Points on a hilly landscape, in no order, each with its height.
From any point a climber takes the steepest step (rise divided by distance) to one of its 5 nearest points. It stops when none of these is higher. Distance is the straight distance between rows; heights are no part of it.
koti: [82 87 88 158 134 89 67 123 80 88 105 111 96 127 128 100 116 74 101 69 123 94 130 93 77 45 134 147 86 95 105 99 118 106 86]  h=560
fud: [81 90 107 154 98 117 67 116 113 67 105 98 85 133 97 123 102 48 104 86 119 75 124 72 72 46 144 115 70 111 82 108 111 88 94]  h=498
Tuboz: [113 125 92 67 90 112 108 90 120 130 108 79 108 89 86 126 99 80 67 105 86 76 84 94 113 104 44 95 79 114 122 101 135 99 120]  h=751
vedur: [83 46 69 103 100 76 108 107 91 85 113 116 104 109 95 67 94 133 128 101 143 117 103 108 96 113 124 109 116 101 86 83 90 93 105]  h=646
tusaf: [105 133 94 75 84 108 107 73 127 114 106 62 97 79 73 139 94 108 50 103 101 106 87 84 110 126 67 83 98 115 118 97 114 105 108]  h=426
Fitim: [89 123 98 71 88 94 105 71 138 108 103 69 97 75 72 138 77 112 54 105 101 117 83 86 103 123 97 85 122 121 112 95 79 106 97]  h=457
paka: [66 58 115 116 104 58 50 152 137 102 91 100 118 93 162 107 73 138 90 85 113 102 59 76 122 94 143 129 88 58 93 71 99 83 122]  h=756
povor: [126 116 98 91 77 121 117 95 100 117 106 99 101 105 93 87 112 83 98 104 95 82 104 113 117 117 62 102 91 102 80 97 132 106 85]  h=813
zep: [58 44 107 120 110 78 100 137 117 87 103 135 92 105 134 90 88 131 112 82 151 100 95 97 105 88 135 114 82 68 99 81 98 100 114]  h=695
tuno: [103 123 101 60 110 58 88 82 126 113 111 90 116 74 85 123 76 101 63 95 74 135 94 96 100 117 105 103 142 114 121 88 48 113 88]  h=604
vug: [88 48 88 134 125 88 100 108 68 68 107 124 98 114 101 82 107 139 113 82 142 106 97 110 85 90 113 122 97 98 104 95 114 110 112]  h=701
ponun: [94 112 94 68 100 68 102 97 117 116 86 82 126 74 98 112 91 108 93 103 92 122 107 91 100 117 112 96 142 120 118 99 48 116 84]  h=611
tuvo: [123 101 102 107 85 125 111 97 93 108 116 121 78 115 82 79 106 68 111 97 95 84 90 107 106 102 81 117 91 98 74 101 124 99 90]  h=285
zoki: [123 147 95 63 94 99 102 78 115 130 118 66 92 95 59 135 83 90 55 109 76 97 95 93 100 118 37 94 71 137 121 99 136 85 114]  h=511
tuto: [110 102 106 112 93 138 97 85 50 101 111 124 73 119 74 106 94 71 127 86 95 76 89 112 67 81 85 119 94 104 68 95 117 89 96]  h=539
zum: [114 70 80 115 106 94 108 79 57 64 106 104 97 108 78 94 117 139 132 113 113 105 101 113 95 128 150 92 123 121 92 104 79 114 110]  h=445
Mot: [93 62 92 149 138 91 88 113 64 74 107 124 96 111 115 89 123 120 113 70 134 104 112 107 83 68 126 139 85 90 118 96 125 118 109]  h=739
Rekag: [115 91 100 106 87 102 119 87 91 80 85 98 101 101 86 77 102 125 111 120 111 110 112 110 114 130 111 80 111 103 85 107 86 110 85]  h=374
marut: [129 130 104 83 74 119 106 82 99 119 93 101 110 110 78 93 92 69 109 97 82 78 119 124 101 117 46 98 100 125 80 114 131 99 97]  h=382
baru: [134 109 96 99 93 124 102 82 68 110 121 108 83 110 72 75 101 94 124 93 93 85 98 118 94 111 85 100 102 107 69 100 129 111 85]  h=229
Pulin: [90 106 110 127 98 124 76 139 131 85 105 85 89 122 89 129 99 39 107 117 97 85 103 69 93 60 115 72 52 92 88 125 112 69 95]  h=760
mivop: [118 101 99 65 97 125 146 59 78 89 87 95 107 63 88 65 119 111 133 108 63 126 115 131 74 117 104 76 149 106 119 70 65 103 113]  h=502
litu: [105 84 114 132 107 106 78 117 90 88 109 137 89 136 111 93 107 73 100 90 107 99 106 98 98 64 122 136 72 97 98 107 112 112 93]  h=494
roko: [100 102 107 107 95 99 95 108 120 109 82 100 113 107 118 111 109 107 72 109 95 78 79 88 128 97 75 104 75 87 116 116 114 90 106]  h=734
Zemu: [106 139 119 43 99 88 130 80 114 118 115 96 95 52 67 119 93 89 72 105 71 138 76 95 82 128 98 82 137 119 122 81 50 123 94]  h=544
Lagom: [95 102 92 65 106 59 109 100 111 121 86 92 136 72 109 96 97 111 99 99 82 131 117 96 103 117 101 103 153 114 119 95 45 112 87]  h=602
pup: [97 113 98 118 123 116 58 131 138 97 99 67 93 103 112 115 74 49 85 125 69 76 99 72 109 49 91 73 61 83 113 125 110 70 104]  h=775
Gama: [118 85 91 89 95 91 130 77 87 94 80 113 114 81 106 64 109 115 120 124 57 134 118 125 97 111 140 105 157 113 112 77 48 95 113]  h=538
Gim: [114 117 91 77 111 117 96 106 124 120 98 78 99 88 83 113 88 53 77 107 74 68 84 92 101 66 41 88 69 100 128 105 125 82 117]  h=714
bava: [96 162 106 56 85 95 121 69 112 110 114 81 90 58 60 135 95 102 66 117 85 143 80 94 74 132 78 67 111 119 109 91 74 97 101]  h=501
fakob: [110 100 108 70 97 90 134 89 109 108 73 99 117 77 99 80 98 100 113 113 68 133 121 107 98 113 116 97 147 117 124 87 42 111 92]  h=573
fusik: [62 86 91 118 114 82 79 148 123 89 108 109 81 106 164 128 98 117 79 92 123 91 87 94 112 71 131 102 63 53 105 98 116 79 114]  h=673
Kat: [103 82 104 147 133 97 73 114 67 84 98 128 89 124 113 97 114 80 112 67 118 93 111 99 83 55 132 147 86 101 109 99 119 119 99]  h=562
metol: [114 123 108 98 78 128 107 98 103 111 96 117 100 113 91 97 108 50 109 103 83 74 92 108 86 81 53 100 81 96 74 108 119 74 93]  h=375
Pubu: [79 95 110 121 104 89 93 136 106 97 103 133 96 124 133 100 120 120 75 102 120 94 95 100 116 83 99 111 69 68 101 113 115 84 98]  h=469
deti: [92 102 73 66 117 48 97 117 122 120 117 72 127 72 122 112 94 116 89 80 96 123 93 89 111 118 100 101 149 89 107 81 64 108 85]  h=639
Vize: [123 81 94 111 99 108 115 78 72 75 100 95 93 103 81 85 114 135 126 117 106 111 102 112 110 130 131 87 116 113 88 104 94 116 91]  h=466
surem: [102 122 108 63 84 101 137 80 108 109 81 78 114 66 84 110 102 103 94 105 101 125 111 97 93 127 99 73 133 113 115 96 64 124 92]  h=531
busu: [113 110 105 94 91 119 114 99 123 119 92 95 107 103 104 107 117 96 83 112 94 78 88 91 135 109 64 93 85 91 115 113 127 104 107]  h=513
vulo: [129 143 100 81 92 119 113 62 63 95 103 86 108 88 84 73 109 119 131 111 73 121 130 135 90 123 72 80 119 118 90 95 106 122 83]  h=536
Keze: [118 83 94 100 87 102 120 83 84 76 83 92 103 99 86 77 97 126 121 130 93 125 114 116 94 121 137 84 125 110 94 99 69 103 95]  h=492
rulef: [115 130 96 75 79 118 128 78 95 99 85 81 108 79 92 89 117 112 107 109 102 119 128 114 102 128 86 73 107 111 95 95 101 121 85]  h=564
Vun: [124 90 111 115 91 122 112 96 92 95 101 121 84 119 94 82 110 98 98 107 106 94 96 102 127 115 93 108 89 94 83 103 121 116 88]  h=54
lutu: [85 108 98 115 113 90 65 117 128 101 88 81 98 106 135 118 95 109 61 109 77 87 90 85 121 62 71 106 68 84 135 117 118 75 117]  h=563
peli: [100 98 115 126 87 128 92 108 100 98 104 122 68 122 89 105 101 46 111 91 88 87 96 98 88 65 107 110 73 93 80 102 114 92 90]  h=626
sekid: [69 86 93 83 94 67 88 118 126 125 105 78 127 81 118 92 89 128 88 94 129 96 69 82 113 113 93 106 124 77 89 90 86 80 101]  h=742
Boz: [108 115 111 43 100 96 149 85 103 111 86 98 111 57 83 99 102 90 105 98 74 142 110 105 78 121 95 75 129 120 126 77 58 121 97]  h=553
Sezud: [103 88 120 133 96 114 90 115 99 91 100 129 81 134 105 98 106 56 102 94 92 89 98 91 102 66 115 125 66 92 94 105 118 104 95]  h=482
Nizo: [83 89 105 159 103 115 67 111 94 73 94 94 90 126 97 113 103 43 106 77 122 74 126 74 72 41 149 123 77 111 85 110 113 89 93]  h=504
Tet: [94 89 112 134 106 135 92 97 73 81 103 109 69 109 91 109 103 46 122 71 110 81 102 88 65 51 134 126 87 98 92 95 115 107 103]  h=699
Rotop: [100 111 112 116 86 145 96 94 73 91 108 121 75 112 77 103 102 49 118 91 84 85 92 106 67 69 79 111 75 93 68 106 117 70 90]  h=455
sed: [101 106 113 123 95 124 95 125 122 94 103 117 81 122 106 110 107 41 103 110 84 81 92 90 99 60 111 101 64 89 100 118 109 78 100]  h=534
pobo: [140 122 93 97 97 116 104 81 57 102 123 89 91 100 75 70 107 120 141 109 87 102 109 124 99 129 94 87 113 111 72 97 116 114 85]  h=373
tar: [98 159 99 66 84 99 110 72 122 111 120 65 87 67 58 141 94 106 56 114 92 127 82 91 90 136 70 75 102 119 111 98 95 96 104]  h=551
Zanon: [137 147 109 89 100 133 89 42 58 120 95 98 99 105 76 78 87 93 151 107 59 86 120 142 88 126 86 75 127 124 80 117 99 132 88]  h=430
Nok: [107 115 109 69 87 100 135 89 105 98 69 86 119 70 94 85 96 104 103 107 95 128 123 105 98 125 107 77 131 113 111 99 61 120 90]  h=547
keziz: [109 117 104 58 130 41 98 98 114 107 120 102 111 69 106 125 91 118 70 78 61 149 96 106 104 123 92 106 143 111 131 77 49 117 93]  h=575
Vokef: [121 144 97 77 77 116 119 86 87 114 99 80 111 93 83 88 110 99 106 103 93 105 129 117 103 126 65 83 110 118 85 103 125 125 86]  h=434
bogig: [107 83 83 84 101 71 114 96 98 106 87 98 125 87 107 73 99 117 120 116 81 132 126 113 102 114 127 100 152 110 101 85 50 89 92]  h=515
rukas: [136 135 91 92 100 120 98 70 47 99 116 95 95 108 78 75 115 121 152 112 75 104 116 131 84 129 94 83 122 121 85 102 105 119 82]  h=383
Vuto: [93 77 113 122 101 92 92 121 86 84 101 136 99 128 115 92 111 122 91 101 119 104 102 99 108 88 97 118 76 87 95 105 110 102 96]  h=393
nofa: [101 147 103 64 82 110 132 83 101 113 96 75 116 72 81 121 109 105 83 105 110 120 114 97 103 130 79 70 105 119 111 98 98 119 92]  h=420
kopul: [86 104 98 118 110 92 69 130 116 104 102 118 99 128 143 118 109 91 76 112 85 87 92 95 118 65 105 108 62 82 112 120 113 82 106]  h=416
gasu: [114 170 102 59 86 99 95 66 109 127 115 65 90 86 51 142 92 103 58 125 69 119 97 92 93 133 50 88 80 138 113 96 123 96 107]  h=722
Kugep: [69 32 75 122 116 78 103 112 101 79 122 119 100 102 107 66 97 133 134 94 155 111 96 100 98 106 141 115 110 85 94 75 97 101 114]  h=671
tosi: [57 50 116 106 97 69 79 142 125 108 97 110 108 96 139 92 78 128 107 92 133 102 67 80 126 103 143 111 94 59 92 70 95 95 117]  h=786
sos: [134 78 100 71 97 105 145 63 92 107 78 114 109 71 95 56 119 107 123 103 46 133 109 122 100 117 117 101 168 114 128 70 55 107 127]  h=484
Bala: [109 115 98 88 100 127 96 113 122 115 96 96 106 98 95 109 103 41 94 110 75 70 88 103 97 68 49 83 66 93 110 113 123 78 111]  h=625
dete: [73 93 107 104 94 78 95 124 106 108 88 112 110 101 123 91 110 136 76 103 126 90 75 92 112 103 90 106 89 79 99 113 103 76 110]  h=709
dor: [57 66 114 113 102 72 67 144 136 98 89 107 96 98 165 115 73 129 85 90 123 89 68 87 114 84 147 112 73 52 90 88 104 82 123]  h=749
bevor: [73 59 90 159 143 84 93 120 89 69 94 117 82 108 140 95 104 115 117 53 149 99 113 103 88 74 137 135 88 71 115 93 125 121 114]  h=631
tani: [67 93 88 126 116 82 87 149 115 84 119 114 85 120 158 129 110 100 91 86 129 87 110 96 102 64 134 111 62 64 105 104 124 94 101]  h=660
far: [67 99 93 110 108 88 70 136 129 103 92 86 86 90 152 114 95 130 68 96 100 91 75 98 105 70 87 109 79 59 116 104 122 60 117]  h=561
veles: [75 82 84 84 108 56 77 113 144 113 122 60 122 78 122 102 80 117 75 74 110 114 75 76 119 118 86 114 136 80 96 72 82 106 92]  h=679
vanib: [57 75 98 104 98 83 72 122 149 113 96 84 100 81 146 98 79 125 76 82 118 93 51 89 107 89 93 106 97 60 100 81 98 73 117]  h=717
tebuk: [81 95 100 79 95 72 104 102 113 114 78 84 135 92 98 101 91 121 85 101 114 104 94 87 105 119 90 85 134 105 97 114 67 94 92]  h=592
Serok: [94 55 72 108 100 78 109 98 77 81 108 112 109 115 92 73 100 137 127 115 128 115 108 114 94 116 129 103 120 107 86 92 78 86 103]  h=593
Niruz: [136 120 109 101 91 133 89 60 48 119 99 114 86 114 63 92 85 93 133 94 77 78 108 130 84 123 78 93 115 123 61 121 109 107 89]  h=398
Kegik: [90 97 100 135 115 96 60 143 130 89 121 101 100 139 116 123 105 53 88 114 101 77 113 77 96 59 131 101 53 99 93 123 109 67 91]  h=476
dife: [120 160 114 58 69 110 112 66 91 115 94 84 112 97 79 109 101 93 97 106 79 107 138 116 100 131 63 82 103 133 100 98 110 127 89]  h=487
Bibu: [131 138 117 78 75 143 106 40 95 113 83 105 93 108 69 112 74 57 122 97 71 77 127 132 101 123 53 70 120 130 76 119 110 107 97]  h=459
vare: [54 58 105 122 113 78 92 146 127 81 95 127 86 112 162 118 85 120 97 82 146 91 95 94 108 80 149 109 64 58 102 91 113 102 116]  h=716
Ros: [87 82 87 88 96 67 109 112 102 110 89 94 130 99 107 76 96 125 112 112 118 117 113 97 102 121 113 97 127 97 92 105 63 89 79]  h=591
voze: [100 119 100 79 78 111 116 89 115 108 89 71 110 84 90 120 106 111 68 104 108 99 93 85 117 124 79 89 107 107 115 109 108 112 102]  h=387
bufi: [96 137 111 66 94 79 100 68 135 107 116 92 88 63 71 126 72 92 55 107 76 139 78 98 93 121 98 88 130 119 119 96 54 104 89]  h=552
kila: [112 168 106 55 80 98 108 74 98 128 111 75 113 95 71 132 101 104 75 107 84 109 114 99 98 131 60 79 92 142 109 102 117 116 99]  h=557
siv: [139 90 96 111 103 126 106 87 57 97 128 105 80 117 73 87 111 113 138 96 102 98 96 117 106 127 115 103 103 110 82 95 122 129 90]  h=386
vata: [94 103 106 99 102 100 82 96 135 101 77 77 102 94 110 120 93 114 53 109 89 85 81 81 126 82 59 109 81 96 135 109 114 91 124]  h=620
feme: [129 105 108 102 95 134 92 75 36 113 108 124 79 120 64 102 90 84 134 86 88 71 96 120 78 103 79 112 106 115 54 116 110 90 90]  h=357
sado: [58 87 95 112 104 86 85 140 131 104 98 95 83 90 157 113 89 127 78 91 118 91 66 97 113 80 119 104 72 49 108 98 114 71 119]  h=666
popav: [130 83 96 120 105 128 96 98 70 96 116 125 74 116 77 89 101 82 120 89 106 88 79 107 103 85 107 126 93 101 92 97 122 122 100]  h=619
tiro: [107 114 94 80 105 112 106 86 132 123 105 65 81 89 77 119 86 89 43 108 79 89 80 83 115 98 37 102 74 113 134 95 132 96 119]  h=559
Zodop: [75 49 96 117 117 76 111 123 95 79 115 134 92 109 112 84 97 135 110 88 151 109 99 106 89 96 118 109 89 79 96 81 109 99 109]  h=667
Las: [84 108 99 79 86 83 93 87 131 110 86 70 121 83 91 128 77 119 56 99 117 97 79 80 114 117 76 93 120 111 117 113 84 96 102]  h=471
dag: [132 89 94 68 93 120 144 54 71 92 93 121 104 70 92 61 129 104 136 112 51 118 96 133 83 124 130 86 164 107 114 68 55 92 133]  h=530
beze: [83 86 101 161 124 110 64 108 58 86 79 95 100 115 112 103 103 51 111 69 121 69 117 79 66 45 153 135 96 105 94 105 114 98 90]  h=493
Ruka: [126 105 97 107 90 119 120 89 88 95 98 95 97 97 89 75 112 114 115 112 105 103 107 111 121 128 93 91 102 97 80 98 116 118 80]  h=194
lopi: [97 111 100 88 89 102 105 84 130 108 88 64 94 87 86 129 95 114 44 104 105 91 80 78 123 112 60 100 94 114 123 102 112 102 116]  h=545
muf: [105 111 112 58 105 79 127 84 112 112 87 97 120 65 90 103 87 100 93 100 72 134 104 97 96 117 109 89 140 125 126 93 46 121 89]  h=588
pakap: [101 117 107 107 94 134 98 118 119 103 103 110 86 109 97 107 108 39 114 114 75 75 90 102 95 67 81 92 63 82 102 111 117 69 101]  h=518
Gul: [81 110 85 123 131 84 56 138 134 107 108 72 92 116 147 118 88 100 65 110 74 86 105 82 114 51 92 103 55 74 112 118 120 60 101]  h=475
Kaze: [91 89 114 115 92 90 102 118 101 99 89 121 108 120 116 94 114 119 82 110 113 95 91 97 126 103 89 108 76 88 101 118 109 94 102]  h=436
revot: [124 91 87 80 91 111 128 69 66 76 93 108 99 83 95 73 125 123 142 128 69 122 101 131 85 122 149 86 142 115 111 81 52 100 117]  h=627
Biram: [115 60 101 123 107 100 102 99 71 76 102 125 96 121 85 82 104 132 101 98 122 108 99 110 112 110 108 112 89 98 90 112 106 113 100]  h=370
boso: [99 93 92 80 91 79 118 90 103 104 71 93 123 93 96 80 92 119 106 118 104 121 114 97 105 119 111 85 132 109 96 105 65 101 89]  h=523
suvi: [122 149 113 65 69 117 108 65 106 130 86 96 119 111 71 117 84 67 98 100 79 79 123 117 107 128 43 77 100 136 87 111 122 112 111]  h=446
toda: [120 96 94 82 97 109 135 63 78 83 84 97 99 71 89 69 113 112 131 125 66 127 111 124 85 118 133 77 139 107 105 81 57 103 103]  h=567
Biv: [133 132 91 90 99 122 111 66 44 86 114 97 96 87 84 83 136 129 158 121 66 116 120 132 76 128 104 78 123 112 99 93 86 116 92]  h=427
zev: [108 112 95 89 99 115 101 98 126 121 92 78 98 100 98 116 97 82 70 109 84 77 76 87 123 90 52 99 75 101 128 111 130 101 120]  h=603
Ziv: [80 71 93 99 92 76 114 123 96 104 93 106 118 111 111 70 96 135 102 107 139 107 99 96 106 122 106 100 105 84 86 103 81 82 89]  h=605
Besif: [122 92 88 96 93 117 125 75 64 72 108 98 89 86 86 80 127 132 144 122 86 116 106 133 88 133 149 79 128 108 96 94 68 112 105]  h=590
febef: [115 133 108 55 80 116 143 68 73 92 86 89 110 69 88 82 109 110 116 106 82 138 133 122 75 112 76 66 125 116 115 77 70 117 97]  h=371
buga: [108 81 107 119 106 139 96 100 74 99 115 124 71 111 84 97 97 62 121 79 101 85 85 99 83 68 115 126 86 96 86 92 117 115 99]  h=811
Zolo: [119 115 92 83 84 118 131 80 83 85 88 84 98 77 87 72 110 118 125 110 87 123 124 116 97 124 101 71 122 106 93 97 96 110 88]  h=698
sopi: [82 97 107 149 97 146 80 111 96 59 108 80 72 116 85 124 107 52 115 86 122 70 126 67 65 55 127 100 62 114 82 109 120 78 100]  h=555
poni: [140 105 81 107 107 121 106 82 58 104 129 97 85 107 77 82 109 116 139 102 99 96 100 124 101 131 105 96 108 108 75 96 124 124 85]  h=313
Mikoz: [84 87 107 151 116 106 70 115 85 77 99 108 88 126 106 109 102 54 106 72 115 85 118 94 73 42 141 135 87 106 95 105 114 99 96]  h=499
Fila: [90 99 97 139 128 99 45 146 140 89 109 73 106 123 105 120 70 60 84 125 101 71 105 64 102 55 115 72 54 92 89 137 113 53 98]  h=500
rimo: [64 68 110 119 99 74 57 138 158 106 80 79 88 83 156 105 66 128 79 86 107 92 56 82 110 80 119 112 85 52 104 80 103 70 116]  h=686
finak: [63 38 94 136 131 82 103 114 103 71 103 124 88 100 131 79 93 129 128 80 159 102 104 104 95 85 142 123 94 78 109 77 103 110 124]  h=675
bazon: [72 99 98 97 96 76 76 109 135 110 87 80 112 93 115 109 88 134 64 92 117 89 72 90 103 97 66 106 99 85 106 104 101 70 118]  h=642
benod: [124 158 121 64 69 122 106 51 88 120 91 96 107 106 78 101 80 77 111 101 71 98 137 122 104 127 60 76 105 140 89 108 113 131 97]  h=470
peba: [68 65 106 98 103 67 78 136 133 117 101 85 107 81 142 91 82 122 97 90 125 99 56 76 124 111 119 111 112 56 90 73 93 93 110]  h=825
Vades: [61 65 99 99 93 76 100 136 111 110 107 114 109 101 123 83 93 127 107 100 140 98 78 85 106 112 110 103 99 69 93 93 95 83 103]  h=728
povaz: [86 71 82 160 148 87 79 114 64 85 106 116 90 112 129 92 118 93 112 60 133 99 116 97 80 64 128 150 97 79 114 99 125 112 103]  h=647
til: [115 126 95 78 79 110 116 96 106 128 103 87 113 92 88 114 113 91 88 106 98 85 103 101 116 120 54 86 93 116 105 104 130 110 91]  h=827
Lusa: [83 104 83 69 113 59 87 99 123 119 110 71 132 82 106 112 82 114 75 86 92 119 92 82 105 113 92 108 143 104 110 86 60 106 81]  h=641
Nes: [85 82 107 106 90 89 99 114 98 104 85 113 117 111 110 87 104 130 85 113 125 91 89 93 123 115 89 102 92 86 91 121 98 88 99]  h=483
pesus: [63 74 106 115 107 85 103 136 106 88 112 132 86 114 135 104 104 128 91 89 142 99 95 103 104 82 118 115 70 65 105 96 117 98 106]  h=663
pap: [101 93 105 94 84 100 115 100 101 97 74 93 116 104 94 87 100 123 97 118 117 107 108 91 122 129 94 84 110 99 88 117 89 106 83]  h=384
fazup: [117 102 107 103 83 116 112 108 110 112 99 114 95 116 102 90 118 79 94 105 91 81 90 104 123 98 75 105 76 89 95 107 124 109 99]  h=314
Feka: [139 131 119 97 89 164 99 42 66 120 88 106 73 103 62 104 84 76 134 95 76 66 113 129 93 128 71 72 124 119 60 131 107 100 88]  h=444
mato: [85 102 98 122 120 91 55 132 126 101 110 99 99 129 134 116 101 66 85 118 80 77 107 80 112 58 118 103 58 87 108 128 116 65 101]  h=350
luk: [81 104 113 120 95 149 91 93 61 79 109 103 64 112 86 120 111 52 121 83 101 80 110 84 54 52 112 108 73 100 88 97 118 88 100]  h=632
zod: [79 49 70 153 142 88 106 100 73 73 108 122 103 103 112 84 120 130 134 62 157 90 93 111 78 92 133 132 103 83 123 93 115 112 122]  h=630
mukof: [102 125 103 69 77 105 136 85 105 111 81 78 113 76 89 105 104 113 93 104 116 113 114 94 101 131 92 67 111 111 103 96 92 120 88]  h=449
bora: [123 113 119 53 133 58 124 87 113 116 111 120 106 72 93 118 99 116 75 88 48 150 91 105 112 128 89 98 147 119 141 87 47 130 101]  h=546
ves: [116 118 118 102 81 137 103 87 72 96 96 122 81 117 72 106 100 59 119 96 74 71 102 109 83 83 53 109 86 107 59 115 108 67 95]  h=286
Gize: [105 69 98 149 140 99 86 100 55 85 103 124 102 120 105 92 112 96 120 71 122 90 105 98 88 73 122 149 91 101 112 101 124 125 106]  h=640
sumuk: [111 77 103 113 86 98 114 94 86 79 87 113 101 115 88 76 104 132 100 115 118 108 99 106 122 119 100 98 98 102 80 107 98 109 94]  h=207
dofe: [112 123 113 58 133 49 100 85 120 111 126 112 108 67 99 121 90 114 57 86 52 148 87 104 110 121 94 103 143 115 123 83 45 122 94]  h=574
Gub: [109 153 103 60 75 110 118 83 97 120 105 77 120 87 84 124 115 105 83 104 97 107 113 104 99 130 63 75 98 128 108 98 122 124 96]  h=462
pubo: [88 65 73 86 98 64 112 113 97 106 105 101 115 101 104 68 98 126 123 118 114 130 122 99 99 120 128 104 130 97 86 84 63 89 88]  h=576
Muzem: [79 85 82 80 98 58 101 120 112 124 96 85 135 91 115 87 96 121 102 103 116 107 93 82 105 124 103 96 135 88 91 103 72 86 84]  h=662
Lufi: [115 124 101 82 88 118 107 102 108 120 94 96 117 101 83 114 99 49 97 104 69 64 92 109 96 86 33 91 77 105 103 113 128 75 113]  h=566
Pato: [77 81 103 128 111 79 91 136 92 90 111 137 92 127 127 97 113 121 90 86 128 104 108 104 102 77 107 123 69 73 104 100 116 99 99]  h=558
Togen: [93 78 97 147 130 86 80 125 91 74 114 131 89 126 128 97 111 99 100 70 124 101 120 104 88 54 121 139 75 82 105 100 130 113 95]  h=606
gep: [69 91 72 128 118 87 68 147 139 87 104 72 82 111 167 128 90 113 73 94 97 95 91 80 111 59 113 98 57 60 110 103 130 59 108]  h=571
faz: [134 130 105 98 80 124 103 77 85 119 97 107 102 115 82 84 94 82 116 99 78 79 111 127 98 118 59 100 109 119 69 110 124 98 89]  h=378
Lil: [116 77 110 132 119 120 89 95 71 92 103 132 86 127 90 91 100 82 113 79 110 91 91 105 97 72 121 139 85 102 102 95 119 131 105]  h=694
Vuk: [85 103 96 132 120 115 58 144 136 88 109 88 99 126 102 125 86 48 96 127 96 68 99 68 105 57 120 73 51 98 94 138 108 60 99]  h=550
Vob: [127 117 126 50 128 58 127 78 117 116 119 124 94 67 83 111 91 108 68 100 47 153 75 101 113 128 95 99 141 121 129 80 44 121 103]  h=532
zaf: [78 99 106 92 87 83 94 103 114 109 75 88 127 98 103 104 100 131 72 103 123 90 81 84 116 112 77 99 107 93 104 121 88 92 98]  h=533
mazut: [121 75 79 94 92 98 114 73 65 80 101 122 104 93 93 78 120 128 133 127 78 119 103 127 79 117 167 96 150 124 100 82 53 99 115]  h=731
dev: [104 109 105 105 104 112 89 116 130 114 95 91 97 110 112 108 100 64 82 113 71 77 81 89 119 67 83 94 66 86 120 116 119 90 110]  h=570
ditag: [107 55 82 129 115 90 101 90 51 66 109 116 108 118 80 85 113 142 127 89 131 108 96 107 90 110 130 117 104 113 101 102 106 109 112]  h=594
Vulog: [98 128 115 50 100 87 123 89 114 116 96 94 109 62 83 118 86 90 79 102 89 126 95 91 98 120 108 78 136 117 125 89 50 124 92]  h=577
nen: [114 112 94 97 93 121 108 107 123 120 96 102 100 104 101 100 110 59 100 107 83 66 79 94 117 83 62 102 72 91 111 115 122 95 109]  h=512
voz: [72 57 76 86 104 70 108 129 108 112 111 95 119 100 122 70 96 130 121 104 127 115 99 88 114 123 116 107 123 80 87 83 77 89 95]  h=661
fom: [105 112 102 90 80 106 122 94 116 107 85 85 108 91 96 100 113 109 86 109 114 93 100 94 127 129 74 79 105 102 94 109 103 118 96]  h=331
kapu: [88 100 104 132 113 87 63 135 115 90 117 122 98 139 122 117 104 61 94 97 104 85 120 86 92 52 129 120 64 97 94 117 114 85 88]  h=340
lal: [82 83 111 155 105 124 71 135 123 70 115 87 89 130 91 140 103 52 104 111 127 62 125 56 83 57 127 93 49 110 84 127 112 72 101]  h=540
bav: [133 154 110 76 88 120 96 48 72 106 99 93 112 104 81 79 96 103 128 114 71 100 138 134 94 127 69 79 119 127 88 107 112 129 83]  h=468
suzo: [111 89 109 108 86 106 118 97 103 98 87 105 102 103 100 89 114 114 95 110 111 94 96 95 134 122 89 100 90 97 89 114 115 111 92]  h=148
zumef: [119 133 106 71 76 118 105 87 101 130 92 95 121 112 77 112 91 61 91 104 76 67 104 111 102 107 39 90 88 129 95 113 130 90 110]  h=419
Tib: [123 108 83 97 97 120 123 72 65 77 102 88 91 89 84 77 118 126 135 121 87 117 115 125 99 128 117 71 125 105 92 96 85 116 96]  h=589
Noriv: [76 93 108 159 100 136 71 102 82 68 90 83 79 113 97 123 108 48 107 76 128 68 118 68 56 48 142 111 83 108 89 103 119 92 95]  h=522
riko: [86 65 102 123 111 82 101 121 83 81 107 130 93 120 106 85 106 135 103 95 130 108 102 105 99 93 106 123 83 89 96 101 116 105 106]  h=586
ner: [62 41 101 113 106 74 103 130 109 94 107 125 99 101 118 77 85 129 116 91 149 103 92 94 113 101 130 109 89 72 93 75 101 102 110]  h=688

For each start below, name the point where the climber stops.
Noriv: buga
fud: buga
metol: til
Nizo: buga
dofe: peba
pubo: peba
zep: peba
nen: til
pakap: til
